Points on a hilly landscape, in no order, each with its height.
A ball rolls from a point to the lowest of its 5 nearest points, and stops where none of them is lower. Distance is the straight distance between rows; heights are no part of it.
J_702: [  3  20   6  17  -7   8  -9   1  14  16  19  26  23   0  25 -11 -10 -15
   6  -7   2   5 -22 -20  -4   2 -14  21 -24  -6   7]  h=39.3
J_492: [ 27  42  11 -12  -9  22   8   8   4  41 -13  41  38  49  -3  -1 -20 -20
  10 -15  19   4   1 -33  -1  31  -8  21 -13  11   6]  h=16.4
J_532: [ 33  38  19  23  -5  25  -2   1  12  46  -2  35  47  27   3  -5 -13 -13
   6  14  19  -7 -30 -27   0  25  -2  21 -29   5   4]  h=27.9
J_824: [-43 -55  15  24   6  -1 -11 -20 -21 -43  22 -26 -24 -38  25  33  13  11
 -16   3 -29   8  22  20 -12 -10   0  -1  36  26   1]  h=30.9
J_654: [ 32  26 -11 -15 -37   4  13  32 -52 -18  -3   9   2   6   4   2   2 -15
  12 -32  34   9  37  19  -5  23   0 -35   3  11  -2]  h=49.6
J_281: [ -3  14  -5 -32   2  -4   8   4  -4   4 -10   8   8  17  -4 -14   9  -7
   8  -4   3   6   4  -8   5   2   2   3  -6  -2 -10]  h=31.1
J_103: [ 44  41   1  -6 -16  18   8  19  18  55 -25  32  43  68 -19  11 -21  -9
  14   1  25  -9  -1 -42  -4  33  -7   5 -19   5   9]  h=30.6
J_921: [ 10  23  -2   3 -33  -5  10  21 -35 -17  25  16  34  12  19   9 -13 -12
   4 -24  32   2  23  -6 -23  -6 -14  -2 -12  20   8]  h=30.1
J_881: [ -9  -6 -11  43  40  -2 -36 -22  52  22  -6  -8  -8 -34 -12  -6  24  26
   5  42 -18 -16 -42   9  31  -2   7  31  -3 -14  -1]  h=50.3
J_987: [ 16  28  18  33 -32  15   4   9   1  35  17  53  62   9  36  -7 -30 -28
   2 -18  44   5 -13 -40  -3  17 -10  21 -30  -3  18]  h=18.7
J_381: [-33 -27   5  20  23  -2  -2 -11  16 -30  15 -19 -27 -30   2   2   3  -2
 -17   6 -33   6  -1  21   6 -42   4  -1  10 -14  -9]  h=34.8
J_499: [  0  21  -6 -15  -5  -3   5   9 -10 -11  11   4  11   5  13  -9   4 -15
   6 -17  10  10   5  -8  -6  -8   1  -3 -12   0 -10]  h=28.0
J_622: [-17 -22  -2 -21  22   5  19 -27   8 -18 -13 -31 -55 -49 -43 -16  16  18
  -1  15 -28 -13   7  24  11  -5  17 -20  23 -12 -14]  h=47.7
J_872: [-31 -46  10  54   8  -5 -16 -15  10 -17  14 -15  -4 -18  46  17  -6   0
 -13  -3 -11  14  -7   7  -4 -30 -14  11  14  -7   0]  h=47.8
J_884: [  8   1 -14   9  39   3 -18 -24  37  20 -21 -22 -21   2 -32   7  -6  26
   4  48 -28 -30 -30  20  14   2   0  -7  -5 -27   2]  h=24.9
J_403: [  9  -6 -10 -43   7 -15  14  -1  -1   4 -21 -10 -18   5 -26 -12  11   9
   6   3   3   3  10   1   8  14  16 -18   8   6  -6]  h=14.7
J_655: [-11   5 -11  -1  27  -7  -8  -9  23  14  -9  -9 -14  -9 -21  -2   5  12
   2  19 -20 -12 -26  18   6   1   0  18  -6 -14  -2]  h=22.9
J_471: [-13  -2   4   0   2  -7  10   3 -13 -24  21  -1  -2  -3   9  -6   6 -14
  -5 -12   0  10  13  10 -14 -21   5  -6   3   4  -9]  h=22.6
J_920: [  6  34   5  -9  -5   2   5   8   2  21  -2  29  19  21   4 -14  -5 -15
  10 -14  10  -1  -7 -25   2  14  -9  19 -19  -3   3]  h=35.9
J_395: [  4  17  -3   7 -47 -14   9  21 -46 -24  28  25  43  13  30  28 -13  -7
   8 -30  32   6  24   3 -29   8   1  12   5  25  18]  h=15.1
J_503: [ 10  25   4  22 -45   6  14  13 -20  -8  35  34  45  21  26   3 -30 -19
   7 -34  32  -1   4 -23 -35  10 -23  10 -28   7  19]  h=13.3
J_590: [ -5   2 -17 -34  17   0  15 -13   7  14 -15  -9 -14   3 -24 -11   5   9
   9   8 -11  -2   0  10   4   3   5  -3   3   4 -11]  h=17.4
J_596: [-26  -9   0  -3  11  -2  -6  -1  -5 -34  14 -22 -15 -23  -3   1  11   4
  -8   8 -10   4  12  13 -10 -37  11 -12  11   0 -16]  h=24.0
J_69: [-13 -17 -24 -21  42   6  -1 -32  38   6 -31 -35 -41  -9 -32   7  -7  36
  -8  38 -27 -15  -5  27   7  -5  10 -16  14 -28   3]  h=48.9
J_425: [-24 -16   1  12 -16 -15  -2   8 -36 -33  33   7  20  -9  24  22  -2  -1
 -10  -7  13  11  15  13 -27 -11   7  -8   8  17   1]  h=34.4
J_886: [-10   5  -1   6 -12  -9   2   7 -17 -31  22   2  11  -1  14   9   1  -4
  -2  -7  11  11  11   6 -13 -23  -1  -5  -6   4   1]  h=27.3
J_682: [  5  28  -8  17 -55  -4  10  25 -43 -20  39  27  52  17  30  27 -18  -4
  15 -37  47  10  28  -8 -23  16  -4  12  -6  41  22]  h=25.6
J_925: [  0 -19 -24 -12  39   4  -4 -22  43  13 -34 -30 -35   0 -37   8  -7  34
  -3  38 -26 -28 -15  19  15   0   1 -25   7 -42   5]  h=35.7
J_662: [  6  29   9   8 -15  10  -2  11  -3  11  16  38  35  16  13  -7 -17 -25
  -1 -20  20  -1  -7 -24 -13   5 -16  15 -25   1  11]  h=16.6
J_279: [-23 -14 -10  -7  46   2  -6 -30  35   0 -16 -29 -39 -27 -36  -2  10  12
  -6  25 -39 -15 -10  33   4 -10  17   2  10 -23  -5]  h=38.7
J_917: [ 21   8  -6 -42  -8  -6  17  14 -30  -4 -12   4  -9   3 -14 -12  17  -8
   5 -24  16  14  23   7   4  16   9 -29  11   9 -14]  h=28.4
J_208: [ -1   9   7  30   8   3 -17  -9  27   7  11  12   8 -20  13 -13   6   3
   3  11  -6  -3 -36  -7  13  -5  -6  23 -11 -14   3]  h=48.1
J_181: [-15  -5 -11  18  26  -9 -12 -12  19  -4  12  -5 -20 -18   0 -12   5   4
  -8   5 -26   6 -18   7   4 -18  -1   6  -4 -21 -13]  h=29.6
J_129: [ 38   2 -12 -55 -13  -9  20   9   4  10 -28  -7  -2  34 -28 -10   9  17
   9   0   8   3  12 -18   2  29  10  -5   1  11  17]  h=30.8
J_796: [ 19   8 -15 -45  -8 -10  16   8 -14   5 -19   2  -1  15 -14 -12   9   2
  10  -6   8  -3  17  -8   1  19   9 -13   0  15  -5]  h=22.3
J_501: [-13 -15 -20   2  42   8 -17 -29  40  16 -27 -28 -32 -17 -37   2  -6  30
  -5  37 -26 -23 -24  30  17  -1  13   8   1 -24  -3]  h=31.3
J_33: [-27 -31  14   2  14   2  -6  -6  -8 -38   2 -29 -44 -43  -9  -4   9  -4
  -6  12 -31  -9  16  30  10 -30   7 -26  19   3 -14]  h=30.4
J_581: [ 42  10  -5 -47 -23  -4  19  27 -25   3 -22   7  -5  29 -14  -9   8   6
   5 -16  20  15  22 -11   9  36  18 -12   4  19   4]  h=49.5
J_322: [ 19  35  10   6  -2  14 -10  -4  14  41 -12  19  33  26 -16  -4 -15  -7
  12  16  12 -11 -25 -20   7  17  -7  21 -16   6   5]  h=54.6
J_977: [ 43  20   0 -20  -8   6  11  11  14  38 -39   9  13  68 -34   6 -15  13
  10  12   4 -16   6 -43   2  22 -13 -18 -16 -15  27]  h=43.3
J_120: [-34 -30  10  31  10 -11 -10  -2   2 -24  19  -7  -5 -13  23  20  -7   5
 -16   3 -16  18  -2   9  -7 -28  -6  -3   5  -4   4]  h=41.6
J_825: [-19  -9 -13  10  37   2 -16 -22  34   8   0 -20 -25 -23 -30  -7   3  15
  -4  19 -35  -6 -11  22  16 -11  12  17   6 -29 -10]  h=27.5
J_675: [-17 -31   0  63  33   4 -24 -24  69   6  -3  -1   6 -46  15  -2  28  17
  -4  32 -18  -8 -33   1  41  -9   3  28  12 -20  -8]  h=51.3
J_301: [  6  20  20  35 -28   7  -8   9   1  14  17  34  48   0  34  -9 -13 -15
  -1 -15  18   2 -22 -32  -6   8 -17  27 -25  -8  16]  h=32.2
J_95: [ 20  16  -8 -41 -14   1  17  16 -19  -4 -19   6   9  18   0  -9   3 -12
  16 -23  24   2  18 -15  -1  15  -1  -9  -4  10  -6]  h=36.4
J_130: [-29 -32   5  48 -13 -11  -3  -7  -8  -9  23  -3  15  -3  47  19  -7   6
 -12  -5   1  10  -7   5 -16 -21 -12   2   3  11  17]  h=54.7
J_326: [-27 -50   7  68  18   3 -21 -20  32 -11   2 -18 -11 -33  34  10  -1   3
  -9   9 -18   0 -20  10  23 -33 -15   4  15 -24  -3]  h=42.6
J_543: [ 22  -1 -13 -47   3 -19  13   6   5  13 -21 -19 -15  22 -28  -1   9  24
  -3   8   2   2   9  -3   0  23  12 -15   7   7   9]  h=19.0
J_555: [ -9  -5   4  51   0   0 -14  -7  39  19   6   4  21 -26  36  -5  11   2
   6  13  -1   1 -44 -21  31  -5  -7  24  -9 -17   3]  h=50.0
J_185: [ 18  21  27  34 -14  16  -7  -3  13  39   9  33  42 -12  27  -5  -7 -14
   8   5  18  -2 -39 -26  14  17  -7  29 -30   4  10]  h=40.5
J_661: [ -8   3   9  -7  -9  -5  -3  15 -34 -30  18  -1  -4 -15   5  15  12 -10
  -6 -13  18   8  22  21 -11 -14  12 -22   5  14  -4]  h=20.2
J_226: [ -9  -5   6  33 -32 -11  -3   4 -10 -12  25  16  29  11  46  13 -16  -3
  -2 -17  17   6  -8  -5 -26  -9 -20  11   0  13  15]  h=36.6
J_573: [-25 -30   9  54  27  -1 -13  -9  25 -23   6 -22 -24 -29  18  -4   1   4
 -21   8 -27   2 -18   8  19 -26  -3  13  16 -25  -9]  h=39.1
J_648: [ 14  21   1   1   8  10 -11  -3  17  36 -13  -2  11  22 -21  -7  -4   5
   8  23  -3 -23 -30 -15   9  11  -7  11 -17  -3   4]  h=43.0
J_578: [ 41  19   0 -39 -19   3   9  17  11  25 -33  12   7  59 -33  -5  -8   7
  14   9   9  -9  19 -32   2  24  -6 -16  -8   3  20]  h=31.4
J_448: [ 24  34  -6 -27 -29   6  27  22 -27   0 -10  28  28  29   4  -8 -10 -23
  17 -36  32   9  26 -15   1  23  -6  -2 -14  20   0]  h=47.1
J_460: [ -9 -16 -14 -30  24  -5  10 -20   3   2 -22 -27 -35 -16 -40  -3  11  14
  -4  11 -15  -1   9  14   1   1  15 -12  15  -2 -16]  h=21.8
J_28: [-11 -14  -5  45  19   1 -24  -8  45  14   7  -2  -6 -35  11  -5  15   7
  -2  19 -13   1 -32   5  31 -16   0  26   3 -24   0]  h=50.4
J_580: [  9  24  -4 -20   1   8   1   1  12  23 -10   1   6  31  -7 -12  -3   5
  12   9  -4  -6 -14 -13  -1  17  -3  10 -10   0   2]  h=50.1
J_57: [ 16  41  12   2 -11  18   2   1   4  27   5  31  38  13   7 -11 -12 -20
   8  -7   9  -5 -14 -31  -2  19 -12  29 -25   5   2]  h=26.9
J_642: [-15 -14  -5  12 -29 -15  -3  13 -35 -29  30  16  28  -3  38  30  -3   5
  -2 -19  17  14  19   9 -24  -4   4   4   9  26   9]  h=31.8
J_826: [ 16  44  -1 -27 -18  22   9  16 -10   7   6  43  38  33  13  -7 -16 -20
  16 -28  27   4  19 -24  -7  19 -19  14 -23  13   4]  h=46.7
J_928: [ 22  13  -6 -16   8  11  -1  -6  21  38 -32 -12   4  42 -27  -3 -13  14
  10  23  -3 -29 -19 -19   2  20  -9  -5 -12  -8  14]  h=36.2
J_374: [-20 -20 -15 -24  36  -3  18 -25  16  -2 -10 -29 -43 -22 -36  -6   4  25
  -3  22 -24 -11   2  20  12  -6  18 -13  22  -9 -10]  h=33.3
J_364: [ -2  18  -8  -7   5   5  -8  -6  13  29  -1  10   9  16 -11 -14   0  -6
   8   5  -5 -14 -25  -6   9   6 -10  24 -16  -5   5]  h=50.2
J_792: [ 16  -1 -19 -21  22   2  -6 -10  26  24 -37 -30 -18  25 -27   3 -10  27
   4  31 -23 -24 -19   4   7  -1  -6 -12   1 -26  14]  h=22.8
J_401: [ 45  27   0 -26 -25  12  15  31  15  34 -25  30  21  66 -31   6 -10   0
  13 -11  21   0  26 -44  -3  33  -7  -3 -11   8  23]  h=9.4
J_66: [ 49  18  -6 -42 -27  -2  24  26  -6  15 -28  11   8  50 -19  -5  -3   0
  16  -8  20  -2  29 -29  -5  38  12   4  -1  21  17]  h=42.9
J_243: [-21  -8  -9 -21  21   0   9 -15   7  -7  -7 -18 -33 -17 -29 -13  16   1
  -1   6 -18  -9  -2  12   2 -11  10  -8   5  -7 -17]  h=20.8
J_903: [-26 -29  -2  28 -13 -14  -3   0 -24 -24  25   2  20   0  42  20  -7  -3
 -11  -9   6  14   0   3 -25 -14  -7  12   8   4   7]  h=45.2
J_377: [ 10  18   2 -24 -13  -4  10  17 -27 -12   3   0   1  -4   2  -5  10  -9
   9 -13  16  10  17   2   1   4   7 -15  -9   4 -13]  h=25.2
J_212: [ 23  34  -3 -12 -39   7  14  25 -37 -20  14  18  36  16  17  13  -9 -18
  21 -37  46   9  35   0 -17   5   2 -11 -15  19  12]  h=43.9
J_219: [-25  -6   4  16  36  -4 -14 -18  25   2   1  -7 -22 -24  -7  -6   9   2
  -5   7 -27   0 -20  11  14 -17   5  19   4 -13 -12]  h=26.5
J_472: [ 47  31 -14 -28 -41   1  23  43 -57  -7 -11  10   0  15   6  -6   3 -17
  26 -36  35  25  36  -3  -2  44  -3 -27   2  14   5]  h=82.0
J_677: [-42 -42  16  17  15   6 -15 -13 -14 -54  14 -32 -36 -45  12  21  11   7
 -18  11 -34   0  16  26  -8 -23   7 -13  26  13  -4]  h=30.0
J_112: [ -8  -6   0 -32  12 -10  11  -6 -11  -7 -12 -16 -20 -18 -24  -7  18  -2
  -5  -1   0   7  15  13   6   2  19 -16   7   8 -22]  h=16.9
J_286: [ 19  -6  -2 -32 -13  -4   3  11 -48  -5  -8 -11 -31 -25 -19  -8  10  -4
  -9 -19  15  13  27  25  -5  11   8 -34  22  -5 -19]  h=20.0
J_844: [ -6  -6   9 -17   2  -5   0  15 -26 -22  -1 -13 -24 -22 -13  -2  17  -9
   3  -6   7   7  18  18  -7 -13   8 -24   8   7 -22]  h=18.2
J_783: [  3  22   5  19 -19   7  -1  19  -8  -3  15  29  43  18  30  -5 -20 -18
   6 -17  20   5  -6 -22 -18  -3 -15  12 -21  -4  11]  h=20.3
J_953: [-23 -29  13  -9  10   9   4 -16 -13 -35   9 -39 -45 -49 -20  -6  16   9
 -11  11 -22 -14  16  39  12 -28   7 -22  25  -2 -16]  h=32.8
J_67: [-19 -14  11  32  12  -8  -8  -6  16 -11  11  -3  -1 -19  22 -12  -2  -1
  -9   4 -13   9 -17   2   4 -22  -9   6   0 -15  -4]  h=35.8
J_569: [  1 -18 -18 -37  24  -7  12 -18  20  14 -28 -28 -32   2 -34   1   3  28
  -5  17 -15  -3   1  10   2   5  10 -17  10  -2   4]  h=21.1
J_174: [ 15  24   0 -15 -21  -3   7  19 -36 -22  10  14  24   8  14  12  10 -14
  14 -22  33   8  19   7 -11   2   1 -13  -4  11  -4]  h=30.2
J_729: [-13 -29  -1  54  10   0 -19 -10  42  14   9   5  15 -40  40  -3   7   3
  -3  16  -2   1 -43  -3  33 -15  -8  15  -3 -19  -5]  h=50.9
J_167: [  0   9  10  26   0   5 -16 -10  23  20  17  13  17  -3  20 -16   0  -8
   2   7   0   1 -40 -19  11   5 -15  29 -13 -13  10]  h=51.2
J_875: [ 38  12  -9 -44 -23  -7  15  29 -39   2 -20   4 -13  10  -9 -12  11  -5
   8 -26  19  23  29  -6   9  36  12 -29  11   9  -4]  h=36.0
J_271: [-34 -51  17  37  21   1  -8 -16   5 -44  19 -25 -32 -31  16  16   5   7
 -21  18 -29   4  11  22   2 -32  -2  -1  20  10   3]  h=31.5
J_658: [  3 -21   6 -40  12  -2  21 -18  -4  -5 -14 -19 -41 -31 -42  -6  19   9
  -6   5 -11   4  19  23   7  14  24 -32  27   7 -12]  h=24.1
J_910: [-21 -12   8  27  -1  -7  -9   1   2 -22  21  -6   6  -3  29   4   1 -11
 -10  -4  -4  10  -2   4  -7 -26  -7   3  -4 -10  -6]  h=43.6
J_163: [ 13  13  -9   2  16   1 -19 -12  24  25 -15 -11   1  19 -21  -1  -4  17
   6  31 -13 -33 -32   0   9   4  -9   5 -15 -11   9]  h=25.7
J_799: [ -4  12   3   9 -24  -7  -4  15 -29 -21  30  16  34   8  27  13  -4  -9
   4  -8  22   5  18   1 -25  -5  -4  -2  -5  14   2]  h=35.2
J_929: [-47 -65  10  33   4  -7  -2 -23 -16 -24  28 -11  -8 -32  48  30   5  10
 -20 -13 -23  14  13  11  -6 -14   1  16  30  19   5]  h=32.3
J_455: [ 13  20  10  22  12   9 -15  -9  23  32   0  10  21   5  -3 -13   1  -1
  10  24 -10 -17 -39 -11  14   8   1  38 -20   1   5]  h=57.3
J_189: [  9  26  -7 -26 -14   0   8   7 -14 -13   1   9  14  17   1 -10   7 -13
   1 -12  20   5  10  -9  -2   0  -4  -2 -13   2  -2]  h=35.3
J_610: [  6  10  -7 -20   7   0  -2  -2  16  27 -18  -6  -3  28 -19  -6  -2   4
  12  17  -9 -21 -18  -1   4   6  -7  17  -4  -1  -1]  h=32.4
J_933: [  0  -4 -21 -12  27  -1  -2 -18  24  23 -21 -24 -14  15 -26  -1  -5  21
   5  20 -17 -19 -17   7   3   2   0   3  -2 -13  -2]  h=23.1
J_673: [ 22  22  -2 -39 -12  10  11  11   1  21 -23  20  14  43  -8 -14  -3  -4
  12 -17  12  -2   9 -22   0  27  -1  10 -13  12   5]  h=51.0
J_390: [ 12   4 -16  11  31  -3 -18 -23  27  27 -28 -18 -12   3 -31   1  -1  22
   3  38 -18 -31 -31  12  12  -2   0  13  -7 -20  -2]  h=24.4
J_587: [-21 -38   7  57  -4  -9 -16  -3  15 -12  17  -6   8 -12  46  12  -6  -5
 -12   7  -6  10 -16  -1  -3 -28 -12  10   2 -16   3]  h=52.7
J_509: [  9  35   8  12 -27  15   6  21  -8  11  16  48  46  21  19   0 -31 -28
   2 -34  37   7   6 -29 -17  10 -15  18 -36   7  11]  h=9.9
J_162: [-46 -47  13  22   0  -6  -3  -4 -21 -40  29 -18 -12 -33  27  30   9   7
 -18  -6 -26   8  16  12 -13 -16  -2 -10  26  21   8]  h=32.7
J_475: [  3 -19   9 -27  -4   1   1   7 -42 -18  -7 -16 -45 -31 -27  -7  13  -1
  -3 -14  -3  12  21  30  -5  -3  11 -38  25   2 -24]  h=19.3
J_686: [  0   1  -6  39  20  -3 -21 -22  39  22   0  -4   0 -18  -2  -7   7   7
   0  32 -17 -12 -44  -1  28   7   6  27 -12  -6   0]  h=49.7
J_58: [-48 -68  11  45   8   4  -7 -25   2 -31  15 -25 -16 -31  46  21  -3  13
 -20  -2 -31  13   5  19  -3 -17  -3  13  27  14   5]  h=31.9
J_85: [ -2  11  -2 -17   3  -7   8   1 -13 -14  -1  -2   1  -2   2 -18  11 -11
   0 -11  10   2  11   4  -1  -4   8  -9  -6  -5 -19]  h=22.2
J_127: [ -6 -30  12 -30   1   5   6 -10 -23 -22  -4 -28 -58 -49 -38  -7  15   5
 -11   5 -14 -11  21  38   6 -10  17 -41  29  -4 -23]  h=25.8
J_323: [-31 -33  22   6   2   2 -13   2 -15 -44  19 -24 -45 -49   0  13  15   1
 -12   6 -25  -5  21  32  -7 -28   8 -17  29  12  -9]  h=29.5
J_818: [-23 -10  12   7  -3 -11  -6   6 -23 -30  27   5   3 -11  17  18   7  -4
  -8  -3   3   8  12   8 -17 -24   6  -7   4   9  -4]  h=26.7
J_77: [-23 -20   0 -16  25   5  10 -18  -2 -21  -1 -27 -41 -33 -25 -11  14   3
 -13   0 -22  -4  10  30   7 -24  12 -14  15  -7 -19]  h=26.6
J_733: [ 43  19  -9 -35 -22  -4  11  34 -49  -3 -17   6 -14   9  -5  -1   7 -11
   4 -37  23  21  35   9   2  31   1 -31  15  11   3]  h=49.0
J_220: [-10   0   8  37 -18 -10 -12   1   5  -3  24  12  26   3  37  -4 -16 -11
  -4 -10   4   7 -22 -19 -14 -18 -15  11 -10  -5   8]  h=45.0
J_464: [-32 -26  10  19  27   8  -3 -16   7 -42  14 -29 -40 -39  -9  -3   7   6
 -16  16 -39  -6   9  26   6 -37   0  -9  24  -7 -15]  h=33.0
J_52: [-45 -51  14  36  -2 -20  -2 -10 -17 -22  30  -3   2 -23  44  35   2   2
 -15 -12 -13  16  10   5 -15 -17   6  13  24  19   0]  h=40.1
J_570: [ 19  14  -1 -19 -26  -4   9  27 -45 -14   5  -1  -1   2   2   5   4  -7
   6 -25  33  10  23  24  -8   7   1 -35   6  10 -12]  h=6.8
J_16: [-12   0  12  26  -4 -11  -8  -4  10  -4  20  10  12  -1  23  -8  -1  -7
  -6  -4  -6   6 -25  -5   2 -21  -5   8 -11 -15   1]  h=42.7
J_874: [ -7 -16   3 -19   4  -2   5  -5 -22 -23  -1 -21 -39 -36 -26  -5  16  -1
 -12   1  -5   4  21  32   2 -14   7 -32  24   1 -23]  h=20.4
J_450: [-14 -14 -20 -21  41   3  -4 -29  33  15 -21 -24 -36  -9 -36  -4  -4  25
  -4  30 -28 -15  -7  17   2   4  12   5  10 -18  -8]  h=29.4
J_365: [-34 -42   7  26  10  -5 -11  -4  -2 -43  19 -17 -24 -26  19  19  -7   2
 -18   9 -21  12  10  13  -4 -28   0  -3  17   5   1]  h=33.9
J_216: [ 46  14  -5 -34   2  11  19  12  16  30 -36  -2   6  50 -33  -6  -9  21
  -2  12  -2 -20   2 -37   5  13 -10 -23 -14 -19  25]  h=43.8
J_676: [ 20  45  13   7 -12  21   0  14   0  34   6  54  49  27  16   3 -34 -31
   1 -24  28   7   1 -33  -6  17  -8  30 -30   2   8]  h=12.5
J_177: [ 28  29  -6 -32 -23  15  22  20  -4  18 -19  22  16  38   0  -8 -11 -16
  18 -25  23   8  21 -29  -3  27   2   4 -13  18   0]  h=45.5
J_773: [ 32  33   9  -2  -5  20  -3   5  13  55 -28  21  35  59 -27   4 -14  -7
  12   9  21 -17 -13 -36  -7  30 -10  11 -21   8   6]  h=46.9
J_513: [ 16  -8 -15 -36   5  -9   7  -7  17  18 -24 -23 -18  31 -38 -10   0  23
   3  21 -12  -7  -2   2  -2   8   0 -16   1  -3   7]  h=20.5
J_383: [-17  -4 -21 -11  20  -1   4 -18  20   9 -12 -17 -28  -8 -24 -10   6  10
  -5  17 -25  -6  -5  15   2  -4   5   7   0 -11 -13]  h=20.6
J_139: [  7 -15 -15 -39  15 -11  11 -12  13  13 -26 -20 -20  10 -35  -9  12  21
   1  25  -2   1   4   8  -4  11  11 -19  12   1  -1]  h=17.7
J_92: [ 16  14  -9 -29   2   1   2  -2   6  20 -29   0  -2  33 -19  -5   2   5
  10   4   2 -11  -4  -9  -4  18  -3   8   1   5  -5]  h=42.8
J_253: [-18 -28  -5  48  35  -5 -31 -18  47   0  -2  -2 -14 -42   5  -4  17  12
  -9  28 -24  -7 -29  12  40 -16   6  25   8 -23  -2]  h=51.1
J_387: [ 56  26 -16 -38 -37 -10  11  40 -52   8 -12   9 -16  24  -5 -10  -5 -15
   5 -37  14  21  39  -6   9  42   4 -39  18  19  12]  h=82.8
J_204: [ -7  10   1  20 -26  -7   2   9 -26 -18  30  19  34  13  36   7 -14  -4
  -3 -23  23   4   9 -13 -26  -6 -10   8 -14   8  13]  h=30.7
J_300: [-26 -30  17   4   3   4  -8  -1 -20 -37  15 -25 -26 -36  -3  13   6  -4
 -12   7 -12  -2  11  30   3 -29  14 -21  21   6 -10]  h=27.8
J_688: [-34 -30  13  14  -4 -11  -5   1 -19 -34  26 -13  -3 -21  20  27   4  -3
 -10   3 -10  14  13  20 -19 -23  13  -6  17  16  -1]  h=35.1
J_53: [-12   7   3  21  -7  -7  -5   1  -2 -12  18   0   9  -1  22  -2  -8  -9
  -3 -12   6   5  -6  -3 -11 -17  -7   3 -10 -11   4]  h=36.3
J_745: [ 38   5 -11 -35 -25 -13   9  21 -53   1 -18   1 -36  -2 -15 -10  12  -6
   1 -28  14  19  26  10   5  30   9 -38  23   4  -4]  h=24.3
J_363: [ 26  12  -8 -36  -9   1  12   5  10  24 -27  -6  -1  46 -21  -9  -6   7
  10   9   0 -15   4 -26  -2  16  -3   3  -1  11   5]  h=52.0
J_962: [-16   1  -2  -9   8 -15   7   4  -5 -20   9  -6 -12 -10  -7  -4  10 -10
  -1 -12   0   5   9   9  -3 -16   6  -6  -1  -1 -18]  h=20.1
J_801: [ 24  37  11   9 -13  24  -1   9   7  47  -1  51  55  38   5   3 -20 -17
   6   0  20   3 -16 -31  -5  30  -6  22 -24  11   0]  h=17.6
J_20: [-25 -25   9  45  17  -7 -14  -9  25 -15  10 -18 -14 -24  18   5   3  -3
 -13   5 -22  10 -18   9  12 -32  -8  11   7 -21  -1]  h=40.3
J_517: [ -2  13  -3   0  11  -6  -6  -7  11  14   8   6   0   4   2  -8   0  -1
  -4  -1  -6  -3 -23  -6   5  -3  -7  30  -7 -10  -5]  h=51.9
J_443: [ 23  31  27  34 -14  22  -2   9  21  49   5  50  56  -1  26   1 -20 -20
  -1   2  27   1 -27 -43   4  16  -1  30 -32   3  14]  h=31.0
J_653: [  2  22  -2  -3 -13  -3   2   7 -12 -11  19   7  25  14  16 -11   1 -20
   2 -15  16   0  10  -8 -12  -8  -4   2 -18   3  -1]  h=35.4

For each start below, name the point where the ball stops.
J_67 => J_403
J_322 => J_509
J_52 => J_403
J_886 => J_403
J_226 => J_509
J_532 => J_509
J_167 => J_509
J_58 => J_403

Call two points neighbours if one is among the 5 nearest of the other. Go from one point of each pair to the other, from neighbour to neighbour, staying as low as possible. Name the highest point that can't be avoided.
J_509, J_403 => J_174
J_509, J_401 => J_103
J_509, J_395 => J_682
